Points, in no order, along strands that fork, close into loops and pass close to each other.
(in the rows, 128 means zero)
Two points are linked if the straight distance between their rows is under 111. Some points are linked to none.
k_246: [134 134 167 110 146 154 131 183 188 148 149 173 149 154 113 123 120 155
 146  89 147 118 114 168 135 167]
k_585: [165 113  79 118 137 124 134 122 149 106 128 116 134 151 126 154 152  80
 153  80 104 103  67 156 142 176]
k_610: [162  78 153 137 115 155 129  80  57 159 126 117 126  86 177 150 131 143
  84 163 147  90 137  52 104  81]
k_154: [135 136  68  92 134 167 159 142 162 125  98 132 161 135 116 179 143 127
 159 129 103 166 125 165 104 128]
k_33: [ 96 102 183 116  90  84  95 148 117 122 134 151 123 128 119  73  86 141
 118 135 130 152 153 103 147 101]
k_331: [ 92 157  86 108 121 111 110 148 128  89 141 110  97 114 120 146  93 116
 117 170  99 113 151 151 109 104]
k_725: [131  79 184 117 161 152  74  91 141 148  87  85 152 128 112 153 141 129
 124  63  94 141 129  96 116 128]
k_576: [178 188  89 169 161 144 124 139 138  89 173 155  76 159 103 113 123 174
 149 132 196 111 127 140 115 120]
k_287: [135 153 148 158 159 127 128  87  96 130 150 141 127 120  84  84 100 138
 123 166 138 121 139 100 175 116]
k_236: [ 96 145 139 167  94  85 126 161 145 163 120 153 161 114 125 119 127 148
 161 134 106 180 132 148 122  79]
k_889: [111 158 148 178 135 123 102 104 105  79 120  84 118 140  97 127 133 135
  69 154 146  85 128 123 149 124]
k_526: [153 129 125 151 143 153 125 102  90 158 158 112 122 125 140  76 132 131
 113 114 189  84 113 107 142  80]
k_446: [106 140 193 134 129 170  79  87  82 187 186 126 125 109 172  91 107 136
  99 133 171 126 134  79 173  86]
k_783: [ 73 105 149 140  99  84  90 110 104  79 120 101 101 150  95 177 150 129
 127 130 111  99 129 126 120 128]
k_580: [ 84 155 131 146 133  79 123 188 124 108 155 126 130 139 120  65 119 140
 120 135 111 124 153 157 175 145]
k_89: [132 161 177 138 214 142 102 166 163 154 151 109 125 139 122 101 119 132
 134  68 103 187 134 171 132 168]
k_97: [123 155 175 126 108 163 115 103 114 198 198 154 137  89 186 107  95 111
 113 163 181 127 150  83 141  66]
k_816: [ 92  69 163  57 112 136 107 114 133 143 111 120  96 129 125 175 140  93
 151  94  93 110 125  88 102 111]
k_658: [147 142 106 177 132  72 152 167 109  70 139 127 139 171 136 113 157 119
  97 145 150  64  99 184 170 196]
k_694: [170  83  97  99 102 135 147 159 169 127 140 151 146 129 134  97 101 154
 151 122 140 123 111 139  97 132]
k_433: [150 148 138 142 110  98 123 199 161 139 177 191  85 137 148  83 126 190
 191 115 165 163 129 132 102 108]
k_779: [105 114 112 119  91 130 147 124 154 139  86 146 182 133 118 163 121 142
 147 174  68 155 144 129 116 120]
k_307: [104 100 125  86  72 126 149  95 112 107  59 123 127 111 113 179 169 115
 140 129 105 154 155  83  99 132]
k_345: [105 140 100 139 118  81 123 146 116 109 133 104 157 146 107 120 150 122
 139 118  72 121 125 149 121 133]
k_895: [129 155  54 104  96 150 176 118 142  87 100 135 143 141 126 198 164 106
 158 146 123 172 126 166  89 147]
k_917: [125 105 124 104 160 111  88 157 129 156 113 134 180 128 113 122 120 144
 157  77  87 165 117 165 131 138]
k_295: [134 110 112 133  94 108 138 112 155 110 109 119 131 135 100 134 136  83
 137 114 142 108 105 131 118 115]
k_760: [119 168 160 161 168 130 153 142 104 106 152 103  95 132 123  91 149 109
  53 131 185  61 137 145 173 156]
k_744: [180 130  87 107 181 126  95 110 151 114 109 103 124 155 155 155 117  57
 127  87 100 111  93 151 145 186]
k_531: [164 134 112 112 207 142  88 152 155 124 138 106 126 136 149 133 109 107
 126  61 115 103 107 166 139 197]
k_411: [163 117  77 151 112 144 165 102 110  84 123  98  80 124 118 127 131  84
  99 163 151  98  94 113 138 116]
k_404: [160 152 107 164 115 106 137 190 146 120 197 176  74 127 122 112 147 193
 214 144 140 153 122 137 104 121]
k_995: [163 101 143 128 115 162 125 150 207 196 131 174 173 139 157 144 114 171
 181  90 149 140 122 138 103 142]
k_596: [118 139 125 129 128 107 119 175 146 165 125 153 166 132 115 120 124 151
 171  94 106 174 112 177 122 110]
k_149: [139 154  73 139 120 115 155 170 158 120 173 160  79 101 120 139 154 159
 227 153 137 155 132 158  74 130]
k_721: [105  86 167  85 104  84 110 122 110 157 112 155 174 127 122 134 126 130
 150 103 122 152 102 131  98  89]
k_414: [153  66 112  86 107 122 133 103 106  95  52 112  98 128 120 185 147  81
 130 117 104 117  91 121 124 141]
k_892: [136 115 130 169 115 109 150 125 110 126 131 108 110 141 122  85 140 110
 111 117 185  78 106 124 149  84]
k_663: [ 98  84 175 161  71 114 128 152 150 127 109 121 164 139 131 105 133 140
  78 103 132  91 121 126 153 136]
k_371: [135  95 147 138  79 117 140 116 162 137 119 131 144 128 117 127 131 116
 148  90 164  96  71 136  99 122]
k_57: [165 106  81 102 156 184 160 124 150 126 104 118 137 130 115 188 163  78
 163 109 129 104  82 156 132 158]
k_691: [171 142 155 149 206 155 131 107 150 168 121 114 143 114  98 116 118 108
 180 128 129 188 161 127 149 128]
k_565: [145  56 152 134  83 131 147 122  93 127 126 109 127 111 158 114 130 128
  88 172 125  71  77  98 121  98]
k_290: [110 151 109 140 134  80  99 149 145  88  99 120 157 146 153 158 134 109
  89 111 110  92 131 180 156 206]
k_111: [121 137 101 137  89 146 170  89 127 152  99 129 129  99 158 126 145 101
 123 165 143 134 192  53 115  73]
k_212: [131  96 141 104 154 117  94 180 143 120 101 123 153 139 132 129 136 127
 116  69 159 107  86 183 141 152]
k_379: [157  94  69  97  84 159 203 117 123  97 111 130 137 108 133 126 153 107
 147 177 135 126 111 119 120 142]
k_761: [143 133 121 131 142  84 154 180 128 109 170 145 110 183 129  70 160 134
 136  94 180  87 109 155 147 149]
k_925: [145 120 166 127  89 107 129 195 182 151 155 202 124 149 154  88 115 167
 164 107 185 147 125 138 106 119]
k_367: [119 111  76 151  85 131 126 112 128  78  85  79 117 154 132 185 155 107
  99 167  97  96 133 134 132 112]
k_972: [ 90 120 165  99 105 129 146 174 139 135 166 129 147 128 120  87 113 134
 115 137 134  95 100 151 119 135]
k_957: [124 136 149 160 110  87 141 103 126 118 153 149 143 137  80  90 115 132
 149 160 145 103 123 124 168 127]
k_775: [ 58 130 203  85 142 137  81 144 154 159 158 126 119 133 124 123 125 119
 123  75  89 150 116 150 123 130]
k_322: [119  92 129  74 121 167 111 122 150 165 110 150 178  75 121 149 134  97
 191  96 170 143 117 133 145 120]
k_699: [148 122  78 148 145 162 141 104  79  83 113  81  79 143 126 149 142 108
  81 156 125  94 119 113 132  80]
k_866: [ 93 173 198 143 108 106 127 147 123 183 179 161 118 139 145  62 110 130
 128 155 154 179 128 141 151  71]
k_796: [ 68 132 138 119 132 107 100 186 160 128 137 140 137 152 124  95 112 122
 105 104  96 130 153 149 169 157]
k_301: [105  78 142 158 123  90  99 115  82  82 127 107  59 163 108 125 133 144
 113 148 129  75 173  92 177 136]
k_829: [139 166  76 136 106 113 183  96 104 136 112 143 109 109 138 109 153 119
 166 162 113 209 173  97  89  72]
k_477: [ 93 180 138 157 142  86 123 224 174 126 149 170 100 130 124 116 135 171
 152 103 130 163 130 194 133 172]
k_990: [153  49 122 154  54 115 131  89  94  79  72 110 114 114 125 152 144 123
 112 163 112 112  89 100 151 129]
k_453: [124  83  89  64 118 148 136  94 108  94  60  98 115 120 117 185 169  83
 128 115 102 149 116  98  95 155]
k_217: [130 153  97 170 119  97 141 148 133 122 155 122 109 146 130  68 127 136
 131 125 128 133 144 145 100  96]
k_830: [167  56 130  99 137 153 108 164 148 148  86 129 167 126 125 121 111 137
 119  89 141 116  86 158 137 141]
k_92: [ 58 136 170 111  97 126 142 116 138 144 163 139 120  83 107 135 126 101
 154 179 114 115 141  99 116  85]
k_107: [133 170  63  91 139 104  99 141 162  96 107 140 115 141 138 182  83  94
 127 130  94 155 123 186  97 150]
k_460: [154 156  98 110 157 154 165  88 167 124  94 125 158 115 107 167 156  93
 182  92 103 196 134 131 113 186]
k_618: [158 171 113 177 123 140 154  76 141 176 165 146 129  88 139  89 109 134
 147 142 167 145 158  73 124  96]
k_353: [172 137 146 175 112 126 157 100 115 185 185 144 168 136 175  70 119 145
 122 147 149  98 137  84 147 117]
k_30: [ 98  86 172  76 149 134  88 129 122 136 112  99 107 152 120 180 142 101
 117  82  92  90 104 121 113 127]
k_445: [139  79 148 158  80 106 139  70  82 107  93 113 111 101 100 148 143 132
 132 165 131 107 123  69 135 112]
k_242: [116  92 197 126  75 107 121 123  90 169 166 153 158 133 165 113  87 132
 111 179 160 126 133  92 148  92]
k_869: [138  87 163  78 171 165 107 112 122 189 133 129 182 118 147 135 136 118
 148 103 102 149 127 111 127 111]
k_742: [107 126  79 120 103  91 118 120 157 100 100 130 117 137 115 137 118  76
 143 117 124 104 132 131 157 132]
k_335: [126 189 112 182 141  64 144 199 142  98 154 160 100 150 116 120 136 183
 147 126 126 159 130 189 110 143]
k_497: [174 121  53 124  97 134 157 124 180  60 122 136 105 173 147 165 129 104
 139 111 127 149 104 157 114 176]
k_493: [135 188 130 177 171 142 131 140 121 150 180 161  95  93 108  75 100 160
 155 157 148 154 138 140 137 110]
k_891: [136 139 158 150 127 111 164 179 135 142 172 160 131 145 138  54 134 181
 112 125 182 119 144 124 121 112]
k_289: [ 83 169 168 146 125  83 159 208 172 116 155 169 133 143 130  91 153 166
 123  93 160 150 153 171 145 170]
k_412: [137  94  90 123 101 114 144 135 104  99 125 120 126 127 114  95  93 134
 120 185 104 114 136 101 142 120]
k_123: [136 174  51 116 120 107 164 147 148 105 141 157 115  99 123 149 137 116
 201 167 118 178 129 170 106 152]
k_176: [159 111 106 165  81 129 166 116 128 125 128 140 150 113 134 134 132 141
 145 145 212 105 119 127  99  85]
k_117: [121 207 151 153 190 124 167 184 113 129 165 133  82 153 122  70 140 164
 115 135 145 138 146 147 126 120]
k_200: [ 90 121  88  84 115 127 134 129 129  81 111 113 112 109 105 178 126 118
 126 174  82 144 138 138  83 130]
k_706: [180 139  57 105 145 179 142 116 189  90 101 144 112 153 143 195 127  97
 153 105 148 159 111 160 113 188]
k_314: [124 173 124 157 197 157  92 129 106 116 113 109 102 119  97 105 106 139
  60  99 175 100 139 139 168 130]
k_115: [171 131 132 143 166 166 130 118  90 166 160 148 149 120 153  66 131 170
  92  92 178 102 107 105 160 136]
k_619: [186 148  93 158 117 112 142 136 154  65 155 149  77 179 112 129 133 154
 166 134 184 107 101 133 113 161]
k_992: [137 165 163 158 119 143 122  98 119 181 177 157 119  72 164  88  80 142
 133 151 172 153 154 101 141  73]
k_777: [108  83  74 135 107 151 126 112  83  81 110  80  78 128 134 182 149 128
 102 177 115  91 142 108 127  88]
k_343: [123  87 103 109 123 163 120 150 151 109  73  93 136 119 120 200 150  78
 104 120  99  79  88 165 131 127]
k_741: [ 43 101 207  85  81 134  74 146 141 136 168 117 127 110 142 115 127 137
 110 100 113 125 118 131 128 116]
k_939: [145 181  78 143 147  73 112 188 152  96 134 138 117 159 139 123 113 163
 142 123 107 166 127 202  99 162]
k_996: [ 99 131 203  95 112 104 122 179 149 155 151 163 169 155 136  77 146 138
 122  53 143 162 115 161 155 158]
k_931: [127  93 140  91  91 135 154 119 154 160 112 155 175 109 127 151 129 103
 161 111 183 124  90 120 105 109]
k_894: [186 134 105 137 185 157 129  99 170 150 104 124 154 122 110 131 139 109
 174  92 107 202 155 124 132 147]
k_409: [102 108 197  88 117 107 113 141 135 175 129 161 177 168 139 106 126 129
 127  84 129 152 100 142 125 120]
k_82: [173 119 151 147 223 151 117 115 114 134 139  74 166 154 118 109 128 112
 143 111 131 131 126 148 161 145]
k_210: [165 124 109 174 137 102 167 135  95  81 134 119 131 164  99  89 132 140
  85 154 160  94 101 140 176 170]
k_366: [121  97 142 108 110 146 115 132 153 143  93 125 183 134 125 145 117 158
 115 133  46 137 122 124  95 134]
k_641: [150 149  72 134 118  86 114 121 118  59 111  89 132 170 169 145 122 111
  74 152  94 111 105 184 109 175]
k_354: [ 63 112 140 115  95  96  86 137 115 131 130 121  95 124 129 135 130 133
 147 127 107 122 165 107 111  72]
k_512: [ 92  83 182  82  76 120  99 106 135 171  96 155 170  86 154 187 129 137
 149 130 115 149 164  92  86 111]
k_808: [119 156  86  95 168 122  89 111 142 112  91 103 133 149 129 199 109  94
 117 125  74 141 129 156 102 141]
k_818: [143 117 124  85  78 125 172 100 147 158 104 140 154 113 155 141 143 100
 140 127 114 148 134  99  45 112]
k_280: [147 185  82 138 202 164 104 120 172 135 130 108 152 112 145 206 124 123
 164 129  94 158 134 189 122 182]
k_251: [123  73 167  89  74  78 123 115  93 157 117 152 148 131 145 139 115 112
 143 125 138 127 118  90  97  83]
k_278: [124 110 150  97 180 160  90 132 127 175 114 119 161  97 136 125 119 133
 163  91  90 192 138 135 124 101]
k_982: [126  84 139  84 104  97 117 115  72 133 129 137 125 125 128 101 113 109
 135 155 156 125 127  95 121  78]
k_225: [ 57 157 155 150 111 108 120 127 122 119 188 123  89  94 108  98 111 115
 149 163  97 131 142 117 135  95]
k_347: [ 94 125 136 108 130 136 133 177 158 110 123  99 141 135 128 145 138 115
  85 124 106  53  90 182 142 162]
k_798: [ 94 178 100 177 128 116 137 111 119 122 154 118  93  90  97 115 128 105
 148 176 111 139 164 122 123  97]
k_198: [137 132 109 139 111  56 109 140  91  50  98  99 103 153 176 147 142 103
  56 143 112  81 104 157 129 199]
k_533: [140  69 135  88 141 114  81 130 115  96 102 110 133 113 104 154 112 105
 109 110  92 106  92 143 155 188]
k_486: [150 142 107 132 135 111 144  83  64 112 124 108 112 149 112 104 122 137
 121 163 112 160 148  88 124  80]
k_786: [ 84 169 182 102 161 119  96 185 169 154 148 127 123 118 127 111 128 125
 122  60  92 171 119 187 135 147]
k_548: [155 167 145 166 161 177 137 102  89 175 134 125 164 107 136 105 119 196
  77 143 110 131 135 106 122 103]
k_518: [110  96  79 123 100 150 147 141 138  96  84  97 140 151 128 179 152 112
 111 127  81  96 105 144 124 124]
k_122: [113  53 173 133  74 111 134  88  92 130  94 132 116 115 120 186 143 163
 146 173 122 101 139  71 105 128]
k_169: [104 186 193 165 153 100 135 126 101 175 161 155 100 140 130  69 118 142
 109 134 132 175 137 109 129  91]
k_870: [177 130 133 168 107 117 172 111 119 165 181 137 155 158 151  74 148 172
 152 137 156 109 113 108 107 116]
k_768: [177  64  83 103 112 129 131 150 139 108  93 142 155 132 113 121 108 132
 130 116 138 127  87 159 122 136]
k_269: [134 161 165 148 216 155 114 124 169 181 151 117 124 137 109 114 111  97
 184 100  96 185 146 147 151 135]
k_13: [154  98 115  97 139 199 165 108 159 160  69 131 150 101 118 182 170  72
 160  88 152 107  88 134 132 131]
k_854: [149 173 116 160 179 109 144 161 105  85 146 109  98 139 155  95 146 127
  67 115 210  81 139 159 157 160]
k_324: [110 136 186 135 102 125 141 151 138 148 173 140 133 145 142  72 108 139
  94 146 165 101 121 127 102  97]
k_126: [ 64  66 201  78  73 133  82 122 132 153 139 137 145 103 159 162 126 140
 125 117 131 132 134 101 116  85]
k_703: [ 87  71 135 122  74 121 140 107 119 127 132 110 140 102 115 146 175  90
 152 130 100  86 107  97 140 106]
k_436: [162 130 107  68 119 164 169  86 146 119  68 134 165 112 112 155 156 114
 162 102 138 208 132 117  92 170]
k_333: [173 161  86 122 189 188 134 133 193 130 129 122 112 115 128 183 134 126
 183 116  97 171 143 180 110 165]
k_189: [149 151  99 157  91 109 161 126 176 128 129 170 119 109  99 112 104 156
 175 160 116 201 133 130  94 129]
k_100: [161 114 142 121 105 148 151  93  82 165 138 130 150  80 175 132 116 110
 105 173 188 107 148  75  94  73]
k_113: [ 56 168 173 144 129  72 107 178  97 112 166 122  90 136 132  66 126 122
  99 139 106 146 171 130 188 141]
k_393: [157 181 117 126 155 174 136  60 109 203 134 158 126  77 128 111 104 146
 127 110  99 174 126  80 106 111]
k_778: [110  74 129 136  98  95  87 116 112  71  89 100  89 130 116 217 148 139
 124 119  96  93 105 135 130 151]
k_969: [148 130 134 137  93 121 133 159 193 194 137 206 168 112 178 140 102 147
 194 112 141 180 141 127  91 131]
k_754: [125 135  90 132 116 113 159  83  91 120 109 128  98 133 118 117 150 115
 141 178  84 173 177  76 103  84]
k_874: [101 115 170 142 113  96 116 144 101 107 118 117  97 142 116  76 104 134
  71 128 157 115 147 113 147 113]
k_723: [134 112 155 115 169 166 114 142 169 182 134 148 162 158 127 125 129 126
 157  77 134 116 104 156 151 135]
k_196: [ 91 141 131 176 113 101 113 105  94  88 120  79 123 131  93 147 152 141
 114 137 134 107 142 112 118  91]
k_962: [ 88 107  98  96 107 125 109 132 155 118  94 132 122 111 117 160 129  85
 161 113  94 133 155 107 146 113]
k_893: [188  72 107 103 118 169 146 134 194 173 128 159 164 127 150 116 122 165
 162  97 126 135 101 122 104 169]
k_494: [ 98 141 146 181  90 105 140 128 127 168 136 139 159 114 125 115 111 158
 134 197 107 146 148 113 121  72]
k_365: [209 151 143 164 128 142 153  85  99 203 183 145 175 113 179 118 104 131
 112 137 164 109 134  73 126 130]
k_26: [ 43 140 164 125  96 107 105 152 147 148 167 139  94 107 117 105 112  99
 154 131  72 170 119 137 156 114]
k_282: [134  97 108  72 138  83  97 145 104  83 107 125 119 139 122 151  97  97
 108 136 119  93  90 162 128 162]
k_701: [101 121 158 103 123 116 158 174 141 107 140 112 133 143 105 107 117 120
  96 140 101  80  83 167 111 164]
k_254: [154 161  81 145 150 100 128 145  88  82 137  97  92 148 148 104 114 108
  78 133 163  69 108 167 134 147]
k_556: [113  71 143  83 136 177 119  91 139 140  64 123 120 120 127 194 146 142
 141 132  58 137 175  68 105 156]
k_275: [156 131 114 117 111 123 165 153 182 170 127 195 134 110 142 132 119 158
 194 134 115 187 137 138  86 118]
k_860: [154 143  70 152 164 184 133  72  85 123 110 103 113 142 107 126 136 133
  88 135 134 121 132 113 155  94]
k_181: [119 151 140 164 103  94 153 146 165 124 146 167 149 163  85 101 117 145
 170 152 141 131 126 150 140 134]
k_465: [108 108 172 154 157 178 103  84  88 141 130  97  82 106 116 126 131 168
  62 126 131  71 117  94 148 116]
k_221: [125 150 186 143 161  98 188 183 123 113 181 159 111 152 125  68 161 158
  94 120 219 120 141 142 144 149]
k_428: [155 105 122  69 134 166 157  98 144 142  69 148 191 110 108 164 128 117
 140 126 116 178 121 110  79 141]
k_909: [ 78 151 136 106 154 101  60 152 144 116 110 122 152 143 125 175 106 104
 112 114  94 100 126 168 157 180]
k_838: [ 67 108 146 105 100  94  76 153 138 123 120 129 119 141 123  96  99 119
 111 115  99 141 165 136 141 105]
k_7: [141 123  87  84  71 146 209 100 109 118  89 145 153 108 136 121 158 110
 145 191 133 162 140  87 103 157]
k_559: [155  91 165 123 190 184 114 119 130 171 147 109 176 135 126 118 138 118
 161  84 144 138 109 133 163 121]
k_864: [118  63  89  97  82 147 163 127 117 111 101 122 147 108 127 135 130 123
 129 187 103 108 135 102 125 119]
k_472: [162 176 129 124 221 140  87 151 169 142 149 117 118 138 145 124 118 119
 148  68 128 144 146 180 145 182]
k_971: [145 154  60 109 153 159 109 134 167 106 115 120 151 136 149 184 117 110
 156 135 102 117 130 191 153 191]
k_554: [105  78 187 125  98 127 113 103  81 149 157 133 118 128 158 110 102 160
 100 166 141  89 142  71 157  89]
k_933: [171 182  67 155 131  84 138 129 103  65 166 117 129 166 132 100 141 137
 138 137 119 143 120 166 124 170]
k_965: [159 167  76 111 150 101 100 175 168  98 136 154 104 150 149 136  92 125
 146 111 118 137 121 193 107 178]
k_676: [112 108 126 154 152 124 112  89  77 103 120 115  63 133  97 149 111 167
 112 173 131 109 175  76 156 110]
k_421: [146 108 148 135 196 138  68 109 110 129 110  59 151 139 118 137 128  96
 120  85  97 125 132 140 165 168]
k_872: [ 97 116  99  76 157 137  93 133 124  97  89 107 114 141 126 197 113 126
 121 139  52 117 139 136 100 147]
k_503: [129 181 142 160 165 152 121 113 137 198 167 173 108  83 124  82  80 149
 150 160 155 154 143 127 161  80]
k_940: [118 109 134 120 139 168 123 152 178 147  89  99 173 163 119 147 124 136
 103 100  64 106 115 151 136 146]
k_935: [124  73 162  98 169 180 113  94 117 145  77  91 141 114 130 184 149 138
 132 112  78 157 156  96 104 130]
k_520: [103 124 174 112 106  89 143 183 147 117 162 161 143 148 135  77 148 144
 112  76 171 127 142 157 165 181]
k_470: [131  79 143  89 139 199 141  98 153 159  53 117 137  88 125 191 165  81
 124 105 129 120 104 100 120 135]
k_700: [107 167 172 153 173 159 108  83  79 163 137 140 143 122  92 115 111 148
 104 137 121 121 120  88 175 108]
k_508: [177 129  78 152 114 115 143 131 112  74 127 113  74 148 135 116 121  75
 104 154 166  78  76 160 141 134]
k_373: [154 140 114 152 100 109 143 125 167  68 108 114 124 162 117 155 120 101
 104 131 128  94  70 190 124 197]
k_807: [176 156  70 120 165 199 144 116 192 100 134 125 108 153 141 203 144 143
 176  98 125 167 128 157 101 184]
k_152: [174 150  45 143 115  92 135 110 104  55 162  85 120 163 158 120 112 118
 106 156 118 131 105 154 128 167]
k_994: [139 189 138 167 179  94 176 197 117  92 178 138 101 167 130  94 173 167
 109 131 175 123 160 158 145 155]
k_439: [166 186 101 162 187 171 129 120 129 134 174 142  90 119 104  85 110 173
 137 130 169 126 127 134 140 134]
k_635: [ 95  69 167 101  78 110 132  83 123 145  82 149 132 109 132 192 156 141
 155 125 112 147 163  67  85 126]
k_736: [112 188 101 146 159 151 130  91  88 121 160  97 101  81  94 124 123 127
 132 174 106 151 153 116 107  86]
k_258: [122 135  99 154  79 123 166 112 139 140 106 136 180 127 131 137 132 151
 143 170 107 149 147 113  97  89]
k_564: [ 47 150 176 104 134  69  66 169 128  93 129 134 123 148 149 163 130 118
  77 111 112  93 150 167 160 176]
k_919: [158 148 154 147 162 132 128 138  92 169 171 162 143 125 139  53 112 180
 118 116 193 137 137 119 152 111]
k_622: [161 126  80 133 146 169 146  57  63 115 105 109 140 144 120 126 149 157
  96 156 115 162 138  71 135  83]
k_541: [121  99 112  85 122 138 116 126 162 143 114 139 151  84 106 130 120  86
 181  90 127 153 134 114 133 136]
k_959: [ 73 131 205 103  71  98  98 137 146 192 159 161 150 140 156 111 127 124
 155 112 119 179 101 135 136  96]
k_468: [ 94  78 163 124 105 133 113 163 153 124  80 111 142 153 123 121 129 138
  81 113  86  94 126 130 155 154]
k_715: [163 115 143 132 132 187 110  54  70 170 115 124 132  71 163 156 118 156
  97 129 138 112 135  48 103  95]
k_557: [ 90 135 172 138 140 169  90  83  85 189 149 135 114 107 157 130 122 159
 104 141 146 130 161  62 141  59]
k_173: [115 112 139 140 112 106 150 173 122 119 159 128 117 160 145  75 145 101
 121 101 178  74  98 147 168 129]
k_224: [111 102 184 151 125 167 120 116  85 133 133 108 110 115 136 112 124 159
  67 152 161  65 130  83 174  95]
k_323: [ 69 107 145 153  97 110 111  94  94 118 131  98  87 116 119 148 148 140
 136 150 147 104 168  78 117  60]
k_574: [116 158 154 167 172 154  86  90 107 110 114  92  91 117  88 134 114 157
  57 115 145  82 140 100 154 134]
k_194: [ 83 118 180  83 156 132  84 145 133 136 126  97 119 140 127 132 131 107
  91  63  93 114 108 143 126 146]
k_826: [136 151  86 141  77 130 179 111 157 102 111 143 142 119 118 130 107 147
 145 183 116 189 148 123  84 120]
k_466: [ 61 154 184 128  78  96 109 151 133 181 172 156 123 123 148  75 115 130
 152 143 106 181 125 141 148  97]
k_252: [162 164 105 119 163 175 118  69 112 165 127 137 126  98 105 105 100 154
  95  90 115 137 108  88 114 116]
k_582: [168 171  98 182 138 119 166 113  99  81 138 101 127 174 108  95 128 153
 107 149 133 122 122 147 150 155]
k_213: [102 118 156 112 101 100  93 128  80 128 150 136 120 114 140  71  98 134
 138 141 154 153 152  99 150  63]
k_920: [182 176 151 162 147 144 120  87 104 229 177 150 163  99 183 123  90 133
 106 120 117 140 142  78 125 119]
k_416: [ 33 163 184 117 124  77  97 182 111  82 157 126  97 136 135 113 147 121
  76 129 108 130 164 147 176 170]
k_328: [143 123 110 144 119  78 108 167 115  81  81  95 130 148 150 150 151 105
  73  98 107  85  98 167 162 199]
k_664: [144 130  86 108 184 194 130 114 156 140  90  87 165 128 120 186 160 115
 152 110 111 155 138 154 109 118]
k_718: [170  89 124 133  73 120 177 103 104 141 115 133 153  91 167 138 124 115
 122 164 191 112 127  88 100  94]
k_629: [125 152 167 141 169 160 156 153 116 130 131 124 104 136 127  56 128 129
  54 122 198  82 127 127 169 116]
k_605: [145 143  78 119  79 135 209 132 141 133 109 159 140  93 154 119 143 139
 165 184 135 191 159 107  72 144]
k_482: [157 174 136 177 133 139 136  59 112 195 159 135 148  88 159 111 106 137
 122 126 108 165 148  66  96  93]
k_748: [135 164  47 107 104 137 195 148 123  91 126 144 129 123 104 148 151 114
 183 173 151 160 145 154  95 134]
k_303: [ 86 134 136 113  83 124 166 140 154 157 127 150 140  65 125 138 123 115
 150 178 127 139 167  98  90  92]
k_76: [ 95  50 128 100 111 139 113 101 133 123  68 129  95 139 112 193 132 140
 134 136  72 103 152  85 144 151]
k_304: [137 144 129 138 108 107 144 170 171 114 147 151 144 161 100 131 131 145
 159 104 138 106 100 165 123 162]
k_23: [112 114 143 126 172 123  58 115 120 121 103  86 144 125 101 182 141 117
 123  66  72 147 146 122 130 150]
k_865: [120 132 121 113 133  87 114 172  95  93 133 100 102 147 122  98 123 112
  77 131 145  87 132 149 132 127]
k_182: [158 160  93 130 143 131 160  96 120  93 152 133 102 120  98 111 111 110
 145 151 176 125 134 126  96 103]
k_988: [107 149 171 165 141 145 100 101 111 170 126 121 115 144 138 102 123 150
  74 123 150 123 166  78 140  61]
k_815: [173 156  70 138 104 102 154 133 167  83 146 162  89 192 122 131 121 119
 166 128 146 131 131 144 116 155]
k_686: [113 130 103 140 122 155 136 121 130 127 174 122 126  69 116 103 105 137
 137 169 165 112 146 112 130  71]
k_62: [147 126 107 109 191 193 120  95 138 124  88  81 144 104 118 192 146  71
 129 121 113 134 150 129 131 154]
k_856: [120 142 108 146 154 110  98 110  63 105 126 108  92 147  99 119 113 150
 110 174 101 138 174  92 142  95]
k_167: [141 204 101 168 191 139 109 157 102 100 144 109 102 136 126  98 119 163
  76 108 189 110 149 154 150 120]
k_690: [137  87 110 101 115  97 123 133  83  79  91 113  94 149 118 149 133  82
 114 143 113  92  86 143 135 124]
k_94: [139  83 135 103 167 193 123  86 125 132  73  79 121  77 112 176 171  73
 141 109 119 113 130  99 149 144]
k_274: [168 118 129 127 149 173 106  56  94 158 127 123 130  85 137 114 123 149
  77  87 126 115 114  55 102 103]
k_763: [159 160  99 156 128  93 145 153 139  73 137 113 125 169 155 141 157 127
 112 140 135  84  71 187 151 227]

A tip is a point with one link. Name the tips that can be reached along the links from each point below, in the order of the rows.
k_718 => k_176, k_870, k_971, k_988
k_433 => k_816, k_925, k_990, k_533, k_428
k_304 => k_663, k_212, k_412, k_700, k_76
k_972 => k_761, k_117, k_347

A piece is all that can be reached along the links. How many separate loops has the piece of each point below (a circle has one, a figure eight two, a Y none), and how many tips (points with one link)?
k_694 => loops 0, tips 5
k_465 => loops 1, tips 11
k_775 => loops 0, tips 5
k_333 => loops 0, tips 4
k_371 => loops 1, tips 0
k_892 => loops 0, tips 3

A fork is a point with three links, a tip a point with one. Leave the first point through the second and follow the links. Name the first fork or tip that comes.
k_925 / k_433 => k_89
k_439 / k_576 => k_971
k_531 / k_744 => k_925
k_198 / k_641 => k_373
k_200 / k_872 => k_409
k_706 / k_497 => k_992
k_373 / k_763 => k_838
k_477 / k_335 => k_331
k_830 / k_768 => k_826
k_176 / k_718 => k_482
